Each scene shows the same named points in several views. A view is turned or mirrored, and shifted as a whole, has a little noise and may leave points out.

Scene 1
View 1
kar: [28 -24 -8 11 -12 13 3 -11 31 -1 30 1 -7 -2 14 16 -39 30 2 -5 -5 4 3 1 1 19 -24 6]
Zuz: [10 13 8 10 -29 28 -10 30 20 7 0 -16 -3 -4 -24 16 -40 15 27 -11 -50 10 -24 -4 13 19 -21 -7]
zel: [17 21 19 -1 -36 34 -21 25 11 2 6 13 -3 13 -3 32 -48 -1 18 2 -70 8 -38 -23 27 19 -15 -26]
dazim: [16 -3 -7 14 -17 17 1 17 33 4 13 -29 -2 -10 -17 5 -38 34 21 -13 -19 8 -4 10 -2 17 -27 11]
zimi: [18 -6 -3 10 -19 17 -1 12 28 3 15 -15 -3 -7 -8 13 -38 25 18 -9 -22 9 -9 3 6 18 -25 2]
vef: [24 -19 -13 15 -11 7 3 -1 35 0 29 -21 -5 -10 3 6 -39 39 6 -8 3 6 12 11 -9 16 -28 16]
Nulak: [36 -35 -1 8 -11 22 14 -8 22 0 24 26 -10 4 16 28 -30 17 0 -9 -10 8 -2 -6 11 21 -16 0]
Liba: [20 -18 14 4 -26 48 15 27 4 7 -11 37 -11 10 -21 33 -13 -3 26 -22 -46 16 -26 -9 28 21 -7 -19]
Rek: [19 -38 5 6 -18 47 31 23 10 5 -13 27 -11 2 -26 24 1 13 30 -36 -22 17 -14 5 20 24 -5 -4]
Vakad: [9 21 1 9 -28 20 -17 28 30 4 8 -37 0 -10 -23 7 -48 27 28 -8 -43 6 -17 2 4 19 -29 0]
dof: [15 1 -4 13 -20 14 -5 15 31 2 16 -28 -4 -10 -14 5 -41 30 24 -10 -25 3 -8 9 0 18 -29 7]
dori: [6 -1 -26 23 -12 3 1 18 48 9 20 -74 -1 -29 -29 -17 -40 54 31 -18 1 6 13 34 -25 17 -38 32]
Lem: [27 -17 10 4 -20 36 5 10 12 -1 8 33 -9 8 -1 31 -26 7 14 -11 -37 10 -20 -14 24 22 -11 -15]
pavak: [32 -30 -8 13 -7 11 8 -9 33 0 31 -1 -8 -5 13 13 -35 33 1 -6 3 7 7 5 -3 18 -23 11]
Fudal: [31 -9 4 7 -20 17 -9 -2 24 -3 25 8 -6 0 16 24 -48 17 -1 4 -28 4 -9 -11 11 20 -22 -4]
View 2
dazim: [28 -45 -5 15 -13 14 -2 21 6 29 -47 -5 -26 5 -19 3 1 -6 1 -6 6 -12 -28 23 16 -12 -37 -18]
Vakad: [37 -46 2 5 7 7 -2 23 1 31 -47 3 -36 10 -24 -3 -2 -16 2 -1 28 -9 -38 8 18 0 -19 -10]
Nulak: [3 -34 -23 12 -12 11 -17 6 -12 26 -19 -5 -18 -10 -17 -7 11 20 12 -6 -18 -27 19 45 1 -26 -41 12]
zimi: [24 -42 -9 11 -8 11 -7 15 -1 29 -40 -4 -28 2 -19 -3 3 0 6 -5 3 -20 -16 23 14 -14 -31 -7]
Liba: [23 -23 -6 -13 21 25 -8 9 -43 21 -21 -19 -42 -12 -15 -38 27 32 -1 -17 -4 -43 -12 17 -10 -14 -11 5]
kar: [11 -41 -19 22 -19 7 -14 12 6 30 -30 -1 -18 -2 -19 5 1 2 12 -3 -11 -15 11 44 11 -21 -44 3]
Fudal: [20 -45 -14 4 7 5 -17 17 -4 31 -22 8 -27 -1 -23 -7 -3 -6 15 2 18 -19 3 24 13 -4 -21 21]
dof: [33 -47 -3 17 -12 9 2 24 13 29 -52 -3 -29 10 -22 7 -2 -16 1 -1 11 -6 -35 16 20 -9 -36 -19]
Lem: [17 -33 -14 -4 14 15 -14 6 -30 23 -17 -10 -33 -12 -20 -27 19 23 6 -9 -2 -37 3 25 -4 -17 -20 16]
dori: [35 -54 -3 38 -39 10 8 30 35 31 -76 -7 -21 18 -19 31 -6 -23 -8 -1 -2 8 -54 24 30 -18 -58 -51]
Zuz: [36 -41 1 -2 14 15 -2 20 -12 27 -41 -4 -39 3 -24 -15 7 -3 0 -4 24 -20 -32 5 8 0 -12 -4]
View 3
dof: [5 -31 -36 8 -8 -23 3 12 -7 4 -2 1 -9 -40 8 19 -16 -19 28 -19 16 18 3 -13 -5 21 -5 8]
pavak: [16 -13 -18 12 -16 -11 24 1 -10 16 -4 -3 -24 -22 -10 -1 -11 -14 12 -12 13 14 -13 -19 4 0 -3 -33]
Lem: [-12 4 -8 -15 -4 -5 -8 10 7 -3 4 14 -20 -24 -16 -37 -23 -24 19 -22 6 27 -10 -1 15 10 -7 21]
Nulak: [8 3 -4 -2 -13 0 12 4 -2 13 -1 2 -29 -18 -21 -27 -16 -21 10 -14 8 20 -18 -13 13 -4 -5 -18]
kar: [13 -10 -16 6 -19 -11 16 3 -9 15 -6 -1 -19 -26 -7 -1 -12 -16 11 -12 12 17 -13 -16 3 2 -2 -25]
Liba: [-17 2 -12 -18 3 -13 -14 24 20 -1 6 23 -23 -13 -27 -49 -27 -29 31 -26 10 33 -8 1 18 11 -8 45]
zel: [-21 -1 -11 -23 -6 -3 -25 9 2 -19 8 10 0 -43 1 -15 -25 -19 25 -28 9 28 -1 6 11 28 -8 39]
zimi: [4 -21 -30 3 -12 -20 5 9 -5 3 -3 5 -13 -34 0 4 -15 -19 26 -16 14 19 -2 -12 -2 17 -7 6]
Zuz: [-13 -23 -34 -9 -6 -24 -17 16 3 -7 5 11 -4 -39 8 3 -21 -21 34 -25 15 25 6 -1 2 29 -6 41]
vef: [19 -24 -32 16 -17 -20 22 5 -13 16 -7 -5 -21 -29 -1 17 -12 -16 18 -8 14 14 -6 -21 -8 7 -6 -25]
Vakad: [-11 -26 -36 -8 -6 -20 -16 13 -4 -11 3 7 2 -49 13 13 -21 -18 34 -25 15 22 6 -6 -1 34 -8 36]
Fudal: [-5 -3 -11 -9 -14 1 -11 -1 -11 -7 2 -2 -4 -45 7 -1 -17 -16 14 -21 12 22 -7 -3 10 20 -2 3]
Rek: [-3 -13 -27 -4 3 -29 6 29 24 15 4 27 -35 -1 -33 -47 -22 -29 38 -20 11 26 -4 -10 9 -1 -11 34]
View 4
Vakad: [-26 5 -3 -36 -16 0 2 18 6 50 -14 -8 20 -29 1 39 -36 15 34 -4 -38 -22 -1 -28 23 -1 -3 4]
dof: [-10 5 -11 -28 -17 -4 0 13 6 35 -12 -2 27 -13 1 28 -31 22 30 -11 -27 -14 -4 -22 19 7 -7 13]
kar: [8 11 -14 -9 -17 -8 -3 9 -4 21 -6 6 42 17 -7 7 -32 34 17 1 -16 9 -21 -26 14 14 -10 29]
vef: [4 1 -17 -20 -14 -4 -10 4 2 19 -10 11 41 13 -9 12 -25 30 27 -15 -17 -6 -14 -20 17 23 -14 32]
Nulak: [17 26 -11 9 -19 -16 11 10 -1 21 -3 -2 33 19 5 1 -46 43 7 15 -8 21 -32 -26 7 8 -3 24]
zel: [-22 30 4 -7 -19 -5 28 23 -1 53 -4 -21 13 -29 12 26 -58 24 12 32 -34 -3 -20 -33 13 -22 6 -7]
Liba: [2 45 3 7 -27 -27 36 26 7 51 4 -31 -5 -22 31 21 -71 39 7 30 -15 6 -27 -31 13 -31 17 -14]
dazim: [-6 2 -12 -26 -18 -8 -4 13 9 34 -10 -2 24 -8 4 30 -28 25 35 -19 -24 -16 -4 -20 24 11 -5 14]
Rek: [33 31 -14 0 -31 -40 18 16 20 32 3 -26 -7 -6 40 23 -55 47 22 -9 1 2 -21 -18 16 -10 17 3]
Lem: [6 35 -3 4 -21 -17 23 18 3 36 1 -21 15 -7 18 13 -58 38 7 24 -13 13 -28 -28 11 -15 7 6]
dori: [-5 -24 -22 -52 -14 -4 -27 5 17 24 -14 10 30 -1 -3 41 -4 19 56 -62 -23 -36 13 -13 30 33 -14 27]
Zuz: [-18 20 0 -18 -15 -6 14 20 2 47 -7 -15 18 -21 8 28 -47 22 21 11 -32 -8 -11 -31 16 -8 0 3]
pavak: [12 9 -17 -7 -17 -10 -5 4 -1 16 -10 6 42 23 -4 4 -32 34 19 -3 -11 8 -23 -23 11 20 -12 33]
Fudal: [-20 19 -2 -9 -16 2 11 16 -8 40 -11 -3 36 -9 -2 18 -42 23 12 23 -32 3 -21 -33 15 -4 -7 12]
zimi: [-4 11 -10 -20 -15 -6 4 12 4 36 -9 -3 25 -7 2 23 -36 28 25 -3 -25 -7 -11 -23 20 6 -3 12]

Which points are out of place in each view (at most two, in the order of its rows)? Write none if all are in place.
view 1 -> zel, Fudal
view 2 -> dof
view 3 -> Vakad
view 4 -> Liba, Zuz

Scene 2
View 1
pefur: [51 -7 -13 -37 23 -19 33 -21 -16 -15 6 45 20 -28 -12 -7 25 26 -45 -16 -7 -10 21 15 -24 -30 10 -74]
Bubul: [20 -14 -10 -23 23 -10 9 5 -20 9 0 6 2 4 -4 7 7 12 -28 -17 6 6 13 20 -15 -24 4 -26]
vuze: [39 -21 -30 -26 9 -13 10 6 -39 -6 12 8 -1 -3 -30 -7 -4 34 -33 -14 3 13 7 19 -11 -3 17 -37]
Susok: [-7 3 -21 10 15 17 -23 20 -15 22 15 -44 -20 5 -14 17 -2 4 12 -27 11 17 6 -33 -20 -12 -24 -30]
mazo: [50 5 -24 -18 18 -7 19 -23 -16 -15 18 26 12 -32 -21 -3 21 24 -26 -21 -5 -6 19 -22 -34 -22 -5 -83]
pabo: [27 -33 -30 -33 11 -18 10 20 -46 5 3 4 -4 13 -19 -12 -4 34 -36 -9 7 15 4 49 -1 -7 29 -8]
logu: [-59 3 11 13 39 14 -29 49 5 54 -23 -68 -23 48 32 36 3 -34 15 -30 21 20 6 -4 -14 -32 -29 35]
susuz: [-20 -5 31 -29 57 -19 16 29 6 34 -39 2 5 36 42 22 23 -21 -28 -12 10 -1 16 50 -9 -55 2 14]
rimus: [66 -15 -33 -32 5 -16 22 -22 -40 -22 24 38 11 -31 -37 -14 11 46 -43 -16 -4 0 14 12 -21 -12 18 -74]
Leza: [-2 -5 -10 -10 29 -1 -4 16 -14 19 -2 -15 -9 11 -3 10 7 3 -12 -24 10 9 7 5 -13 -25 -4 -15]
suf: [48 1 -36 -10 3 3 9 -15 -26 -16 31 9 2 -29 -39 -2 5 33 -20 -23 -3 2 10 -26 -29 -8 -6 -79]
gefe: [28 -14 -27 -14 9 -4 -2 7 -30 1 14 -6 -4 -5 -23 2 1 25 -16 -20 6 9 8 4 -14 -12 6 -36]
zisu: [50 -20 -29 -30 11 -13 20 -3 -33 -9 12 22 3 -11 -27 -9 4 34 -33 -14 3 5 14 18 -17 -12 16 -51]
lobub: [-13 -10 -16 0 19 9 -23 31 -16 26 0 -45 -19 28 -2 17 -9 -3 3 -24 15 19 3 0 -10 -13 -10 2]
Fug: [-2 -11 -15 -12 21 -3 -9 25 -20 17 -3 -22 -11 12 -3 14 2 6 -15 -23 13 15 6 8 -11 -19 0 -9]
voli: [7 -16 -21 -13 16 -5 -3 13 -23 9 3 -16 -8 12 -11 5 0 15 -17 -20 9 16 7 7 -12 -15 6 -16]
Voda: [59 -33 -11 -55 27 -41 46 -5 -36 -11 -5 58 19 -2 -7 -20 15 37 -68 -4 -2 -6 14 79 -5 -31 48 -35]
View 2
Fug: [4 -35 -5 11 22 -11 7 14 -14 -23 -28 -14 2 -18 -17 14 -1 16 3 -29 -8 -20 23 1 13 -8 5 4]
Bubul: [28 -24 -10 5 6 9 17 9 -4 -13 -23 -8 -1 -23 -8 9 3 3 6 -30 -8 -18 42 12 7 -6 31 -1]
rimus: [77 -18 -40 -6 -10 40 2 1 -15 33 -29 -2 -22 -32 -45 13 15 -25 18 -11 10 -31 75 27 -9 -1 66 -12]
suf: [63 -46 -31 -10 0 22 -18 -3 -24 31 -21 -4 -26 -4 -53 -1 10 -5 12 -15 15 -31 65 19 -29 -9 39 2]
Leza: [9 -36 -2 8 19 -5 12 9 -12 -20 -21 -13 0 -7 -11 9 -2 18 4 -31 -10 -18 28 6 5 -12 7 7]
Susok: [2 -51 0 3 30 -20 -10 5 -23 -21 -21 -14 -1 8 -30 0 -5 30 1 -28 -3 -25 23 -3 -8 -13 -11 13]
voli: [16 -34 -14 3 17 -4 1 13 -16 -15 -27 -16 -1 -17 -27 12 0 11 3 -21 -7 -24 28 1 9 -8 13 3]
zisu: [50 -17 -34 0 -2 24 6 11 -12 10 -27 -1 -14 -35 -33 15 9 -15 13 -15 2 -25 59 15 7 0 52 -8]
susuz: [-10 -5 20 25 5 -11 59 -2 26 -53 -27 -9 18 -20 52 10 -6 13 7 -59 -39 -1 10 10 27 -15 17 12]
Voda: [61 17 -36 14 -20 44 48 13 16 0 -33 5 -3 -74 5 34 12 -42 19 -25 -19 -13 62 30 41 1 86 -25]
gefe: [34 -37 -24 2 14 8 -7 12 -21 4 -27 -10 -12 -20 -40 11 3 5 8 -15 2 -24 42 9 -1 -4 20 -4]
pabo: [23 -13 -32 11 11 12 14 30 -13 -16 -33 -16 2 -61 -28 34 4 -10 8 -13 -8 -22 37 4 39 3 36 -18]
pefur: [75 -2 -19 3 -27 43 34 -19 15 23 -25 9 -15 -25 5 7 13 -30 25 -36 -7 -16 76 38 -10 -6 81 -2]
logu: [-53 -47 33 17 42 -49 16 6 -11 -68 -20 -27 16 19 15 -1 -16 54 -7 -50 -26 -13 -18 -13 13 -20 -49 26]
mazo: [71 -30 -21 -9 -12 32 2 -19 -11 32 -21 2 -26 2 -31 -6 10 -10 17 -25 10 -23 69 25 -31 -8 49 5]
vuze: [42 -23 -32 0 8 15 3 21 -19 3 -31 -12 -7 -39 -42 22 7 -10 11 -11 -2 -26 52 9 13 0 40 -16]
View 3
lobub: [-33 12 -5 -5 -37 -16 33 -14 27 17 1 5 -20 -12 -23 53 -5 -22 -24 20 14 2 -9 2 -12 -2 -3 -10]
zisu: [-40 42 -10 18 -14 -61 15 27 -7 1 -5 0 3 1 15 -25 -22 31 5 23 8 -27 -4 8 16 40 -4 -3]
rimus: [-32 71 3 32 8 -71 9 54 -18 -3 -13 10 12 1 17 -72 -39 61 19 16 1 -28 3 16 18 60 -9 12]
Voda: [-42 29 -39 17 -23 -91 16 24 -6 0 4 -37 22 27 61 -30 -8 53 19 29 -5 -75 -37 1 40 68 14 -22]
Susok: [-22 20 4 0 -29 -13 25 -5 29 20 -10 8 -22 -21 -29 35 -6 -13 -21 17 14 7 -5 8 -21 3 -9 -2]
pabo: [-62 21 -33 10 -34 -63 31 6 -7 1 14 -11 -1 9 21 7 -17 5 -2 34 9 -36 -16 -11 24 30 0 -16]
vuze: [-54 35 -19 18 -21 -61 25 17 -8 -5 5 7 -2 1 11 -13 -26 17 2 26 8 -22 -7 5 16 31 -4 -5]
susuz: [2 -7 -21 -9 -49 -26 3 -13 61 38 -8 -63 -5 5 20 63 33 8 -6 19 4 -55 -55 7 -7 31 21 -24]
Fug: [-20 15 -8 1 -32 -30 21 1 26 22 -6 -21 -9 -5 -2 30 2 2 -8 18 8 -27 -17 8 -9 22 4 -14]
mazo: [-9 59 15 25 5 -49 5 41 7 12 -25 9 2 -12 1 -42 -21 47 14 7 8 -12 -1 25 -5 48 -7 11]
suf: [-28 63 17 20 2 -48 18 40 -4 2 -20 27 -3 -19 -10 -40 -34 34 3 13 10 3 13 19 -1 38 -14 14]
logu: [-6 -16 0 -20 -53 17 24 -40 68 39 -8 -27 -27 -18 -35 103 26 -47 -35 17 17 4 -27 7 -35 -18 4 -16]
View 4
voli: [12 16 -14 -35 6 19 8 -6 -3 9 28 -1 -19 1 -2 -14 -13 15 10 0 11 -11 6 0 19 1 -11 38]
susuz: [19 30 -16 -48 25 14 -4 -14 -30 46 49 63 -26 -35 -23 -27 26 30 -30 -16 -13 -8 -31 22 70 -25 -44 42]
Voda: [43 -37 -66 -21 -4 3 4 13 -54 40 10 31 -65 -40 -10 -21 2 73 40 -34 -60 18 14 -11 -18 7 -16 39]
suf: [6 1 -54 -35 -14 12 23 13 16 19 -6 -23 -25 15 19 -11 -31 18 19 -26 29 -13 33 -18 -30 35 12 2]
Susok: [-2 35 1 -45 11 29 10 -12 14 6 28 -10 -1 11 1 -15 -17 -7 -8 8 39 -21 1 6 33 1 -11 31]
lobub: [2 35 14 -43 15 28 3 -15 4 -4 38 -6 -1 1 -6 -11 -13 -8 -4 23 28 -19 -3 10 43 -11 -20 50]
logu: [-7 67 36 -55 33 35 -8 -33 10 11 59 26 17 -3 -16 -16 8 -19 -43 29 44 -25 -34 32 96 -28 -37 53]
gefe: [11 7 -28 -34 -2 17 10 -2 1 9 12 -14 -24 4 6 -11 -24 15 17 -3 14 -11 19 -9 -2 14 -2 25]
Fug: [8 27 -6 -41 8 23 5 -8 -5 11 31 4 -17 -3 -3 -14 -10 9 2 5 18 -11 0 8 30 -4 -17 38]
Bubul: [18 7 -31 -36 3 15 7 -1 -13 24 19 12 -27 -12 0 -15 -6 25 4 -11 1 -9 5 2 14 6 -13 29]
pefur: [17 -12 -77 -34 -7 0 19 14 -11 50 -1 19 -42 -10 11 -23 -3 51 9 -47 -4 -4 20 -9 -23 27 1 0]
mazo: [9 -3 -73 -38 -12 7 24 13 12 41 -6 -4 -33 9 13 -22 -20 25 5 -40 20 -13 28 -11 -22 37 10 -9]
Leza: [11 27 -14 -45 8 19 7 -9 -2 13 27 9 -14 -5 -2 -17 -9 12 -5 -1 16 -15 0 8 30 -1 -18 32]
vuze: [26 -11 -32 -28 -7 15 7 1 -14 8 12 -11 -36 -7 4 -9 -25 31 32 -6 -8 -3 22 -14 -13 11 -2 42]
rimus: [21 -24 -71 -27 -14 7 19 16 -5 24 -6 -13 -46 -4 11 -18 -21 44 36 -31 -4 -3 40 -21 -40 37 10 7]
View 5
lobub: [24 -20 -11 34 0 -16 -6 28 -26 -5 17 2 -3 8 -11 -32 -9 46 -21 10 41 -29 -6 -11 -22 7 8 28]
gefe: [28 12 -23 6 -13 -25 -18 54 8 -15 14 -3 1 8 -1 -38 2 32 16 19 13 21 -16 -6 2 -12 1 29]
Leza: [24 -16 -23 19 -1 -10 -6 38 -1 4 10 -17 21 14 -2 -24 3 14 -24 -6 41 -15 1 5 -29 -4 -10 25]
Bubul: [24 6 -27 -3 -7 -19 -4 52 15 -4 15 -13 20 9 -1 -33 7 16 5 -5 17 13 -6 6 -19 -10 -8 38]
pabo: [9 12 -20 -19 -7 -46 12 57 11 -12 28 3 15 0 5 -47 5 31 29 -11 -12 4 -10 -6 -22 -1 8 69]
Fug: [20 -10 -22 16 -6 -17 -2 39 -10 -5 14 -6 4 7 -2 -30 0 28 -5 1 33 -13 -5 -2 -21 2 0 35]
pefur: [38 34 -49 -21 -22 -21 -17 73 57 -8 11 -19 37 14 5 -35 20 -10 27 -2 5 64 -10 28 2 -31 -23 29]
suf: [47 33 -33 6 -29 -18 -37 64 32 -29 11 -4 -1 12 4 -42 11 26 25 37 8 58 -23 -2 31 -30 -1 9]
vuze: [23 23 -22 -11 -15 -38 -5 58 18 -16 21 0 8 4 5 -47 7 36 34 5 -4 27 -18 -1 -1 -14 5 45]
rimus: [38 45 -36 -24 -28 -35 -18 77 48 -23 17 -9 17 8 10 -46 16 16 47 16 -11 70 -18 13 15 -34 -5 36]
voli: [19 -2 -13 9 -7 -31 -2 43 -9 -12 18 3 -1 1 -2 -41 -1 44 14 9 15 -7 -9 -12 -13 1 11 43]
susuz: [9 -31 -36 6 14 -9 18 33 7 23 14 -26 51 11 -7 -16 8 -16 -34 -45 46 -32 18 24 -64 2 -26 49]
logu: [17 -59 -10 55 17 6 -2 8 -52 12 8 -9 3 17 -19 -16 -9 29 -64 -6 76 -72 9 -7 -51 19 0 16]
zisu: [29 31 -36 -16 -19 -30 -11 66 30 -13 16 -5 18 4 7 -42 10 18 35 4 -6 38 -13 5 1 -20 -1 43]
Susok: [31 -13 -18 36 -6 -10 -16 32 -19 -10 7 -8 -6 12 -9 -31 -4 34 -17 22 43 -12 -8 -7 -11 -1 2 14]
Voda: [9 30 -44 -55 -13 -49 21 75 59 1 28 -17 52 0 12 -43 21 -7 48 -40 -26 44 -3 25 -31 -20 -13 78]

Which points are out of place in each view (at most two, in the order of its rows)? Write none if all are in place.
view 1 -> Susok
view 2 -> pefur
view 3 -> rimus, Fug
view 4 -> none
view 5 -> Leza, voli

Scene 3
View 1
kifol: [-2 29 19 27 -6 32 29 3 -39 35 -14 20 -37 -30 -14 26 16 -29 8 13 -16 11 23 -23 0 2 -45 16]
nise: [11 19 7 40 14 19 12 7 -16 14 1 7 -11 -20 -6 23 14 -16 12 0 3 15 25 2 10 11 -40 3]
Zazib: [40 6 10 46 37 -3 -4 -5 24 -5 40 1 42 -21 21 13 11 4 -6 -19 37 21 37 45 62 1 -26 -19]
Ziba: [18 20 35 26 -2 17 18 -19 -11 38 15 27 4 -38 9 21 12 -21 -21 1 7 18 33 7 53 -20 -32 -1]
zelep: [-12 30 -2 33 -5 39 24 37 -56 18 -41 9 -73 -21 -41 40 21 -41 53 18 -32 4 17 -44 -57 32 -58 26]
gitod: [25 14 25 26 8 17 10 -11 -10 31 20 23 6 -36 10 20 7 -15 -11 -5 9 17 37 15 50 -10 -31 -5]
gir: [8 20 5 37 13 24 14 14 -21 16 -6 7 -24 -21 -15 29 15 -21 27 4 -5 9 27 -5 1 16 -44 8]
moso: [13 27 -1 56 19 12 12 17 -10 9 -2 -8 -9 -4 -8 20 20 -15 17 0 0 14 22 3 -13 23 -36 14]
vosin: [-4 26 22 26 -13 34 31 1 -41 39 -16 25 -36 -31 -16 23 17 -32 7 15 -19 9 21 -27 -1 0 -42 18]
vig: [2 25 -5 47 13 20 12 28 -23 6 -16 -5 -31 -7 -19 25 25 -22 37 5 -11 13 21 -8 -28 30 -49 16]
veru: [35 6 25 25 16 8 3 -16 12 16 31 24 19 -43 11 23 4 -3 -11 -13 29 19 38 32 71 -12 -36 -20]
Nebek: [11 24 -4 57 26 11 8 20 -6 3 2 -11 -1 -3 -7 17 20 -13 19 -1 4 22 20 6 -6 24 -31 6]
met: [18 11 17 22 6 20 5 5 -23 17 -1 23 -22 -46 -14 32 11 -22 16 2 2 10 31 -2 19 7 -45 -1]
View 2
Zazib: [-47 19 -44 14 0 15 28 -5 20 29 -22 -43 -40 -48 -10 45 14 26 20 35 44 56 -27 -54 23 -24 -44 49]
gitod: [-25 19 -26 -10 13 9 48 -5 27 8 4 -10 -35 -17 8 15 8 12 11 10 14 34 -35 -37 13 -30 -18 24]
nise: [-20 15 -10 0 1 2 24 9 17 7 -23 -32 -23 -17 -3 12 14 0 20 12 18 26 -24 -45 12 -8 -13 40]
kifol: [6 13 24 -25 32 3 44 23 34 -16 -1 -3 -23 21 20 -20 0 -13 19 -2 -17 -1 -32 -25 9 -17 11 6]
gir: [1 10 16 -8 0 -3 24 17 12 -2 -21 -29 -16 10 0 -7 16 -13 15 -1 3 9 -15 -41 9 5 -2 24]
moso: [-3 8 24 -3 2 2 12 33 13 9 -33 -44 -11 -1 -4 0 16 -9 23 16 14 9 -18 -45 14 9 -7 36]
vig: [8 4 33 -9 -3 -9 11 30 9 -5 -35 -44 -1 15 -9 -9 16 -24 19 0 11 -5 -13 -41 10 20 6 33]
View 3
moso: [-29 -15 42 -9 11 -31 -8 -34 4 27 0 -6 37 12 -48 22 -8 10 8 12 3 2 27 -24 -3 -12 20 -14]
vig: [-35 -17 34 -2 13 -17 -9 -26 6 23 -4 -1 31 8 -40 26 -8 14 13 16 15 -10 21 -14 -1 -15 34 -30]
kifol: [-8 -3 16 7 -3 -9 -17 -34 -8 15 14 -22 31 14 -49 18 7 26 -4 19 -10 6 33 -23 -14 -36 12 7]
Ziba: [5 27 24 0 -21 -23 7 -26 -7 24 -18 -23 26 35 -21 -4 7 6 14 20 -50 -17 11 -46 -28 -26 -25 41]
Zazib: [-29 31 54 -14 -15 -39 31 -5 14 51 -71 2 30 40 11 -10 -4 -15 50 18 -62 -50 -21 -56 -15 7 -18 13]
vosin: [-3 -3 15 6 -1 -8 -22 -39 -9 12 18 -27 30 20 -50 17 9 28 -5 18 -9 10 35 -22 -16 -35 11 6]
Nebek: [-34 -10 48 -12 7 -32 3 -21 12 36 -25 6 33 14 -31 23 -15 0 28 12 -5 -15 10 -28 -3 -3 18 -18]
met: [-14 13 18 11 -3 2 -8 -23 -3 22 -16 -14 31 19 -18 7 11 19 12 21 -18 -24 19 -26 -17 -30 10 -2]
zelep: [-30 -33 13 18 23 8 -38 -43 -5 5 32 -11 32 -4 -62 44 6 38 -15 17 45 9 49 7 1 -38 56 -39]
gitod: [7 40 22 0 -23 -16 9 -17 -5 29 -29 -29 25 41 -8 -14 15 4 20 26 -64 -30 10 -52 -31 -30 -30 41]
veru: [-9 37 31 3 -21 -17 17 -12 -1 33 -47 -16 27 40 13 -14 10 -3 33 24 -66 -45 -8 -49 -26 -16 -27 28]
View 4
veru: [-34 -29 -2 53 4 28 -12 27 -6 -46 49 -27 -20 -23 27 10 7 -25 8 -20 -1 -24 10 -17 -1 -23 17 33]
Nebek: [-6 11 -3 25 16 10 -24 -16 8 -8 -8 -27 -15 -14 9 -4 33 -1 32 23 -38 18 -6 7 -25 -30 20 30]
vosin: [5 -4 -42 -24 33 -17 -47 17 -10 35 4 -28 -11 -2 -11 -6 19 -26 34 7 -6 13 -6 -29 -14 -28 0 24]
Zazib: [-38 -13 21 73 -2 44 -7 10 5 -69 32 -25 -21 -31 33 5 16 -7 1 -5 -23 -20 8 5 -19 -28 29 43]
met: [-10 -11 -25 19 14 -4 -21 14 -4 8 24 -31 -10 -6 7 6 17 -17 30 -2 -3 14 -2 -22 -2 -23 7 13]
nise: [-14 -3 -6 35 10 16 -21 2 3 -23 16 -28 -16 -15 14 -2 21 -11 22 6 -20 4 -2 -8 -14 -27 18 28]
gir: [-4 6 -25 5 17 -11 -27 -5 2 10 2 -32 -13 -5 1 -2 31 -9 32 13 -20 21 -8 -14 -19 -29 10 22]
gitod: [-23 -21 -12 27 12 17 -29 30 -8 -19 33 -26 -15 -19 17 0 10 -29 18 -13 -2 -23 9 -20 -15 -25 13 39]
Ziba: [-21 -24 -14 12 22 16 -37 36 -10 -15 31 -23 -16 -18 11 2 5 -35 14 -16 1 -32 13 -25 -15 -30 10 39]
kifol: [3 -4 -34 -19 32 -21 -38 14 -7 30 4 -28 -13 -4 -5 -3 22 -26 37 6 -8 8 -7 -26 -16 -26 1 20]
zelep: [24 22 -57 -37 30 -46 -34 -14 -1 75 -19 -34 -7 15 -21 -6 41 -4 61 39 -25 66 -26 -22 -10 -32 -7 -3]

Which points are out of place in each view (at most two, in the order of its rows)? Write none if all are in place.
view 1 -> nise
view 2 -> kifol
view 3 -> moso, gitod
view 4 -> none
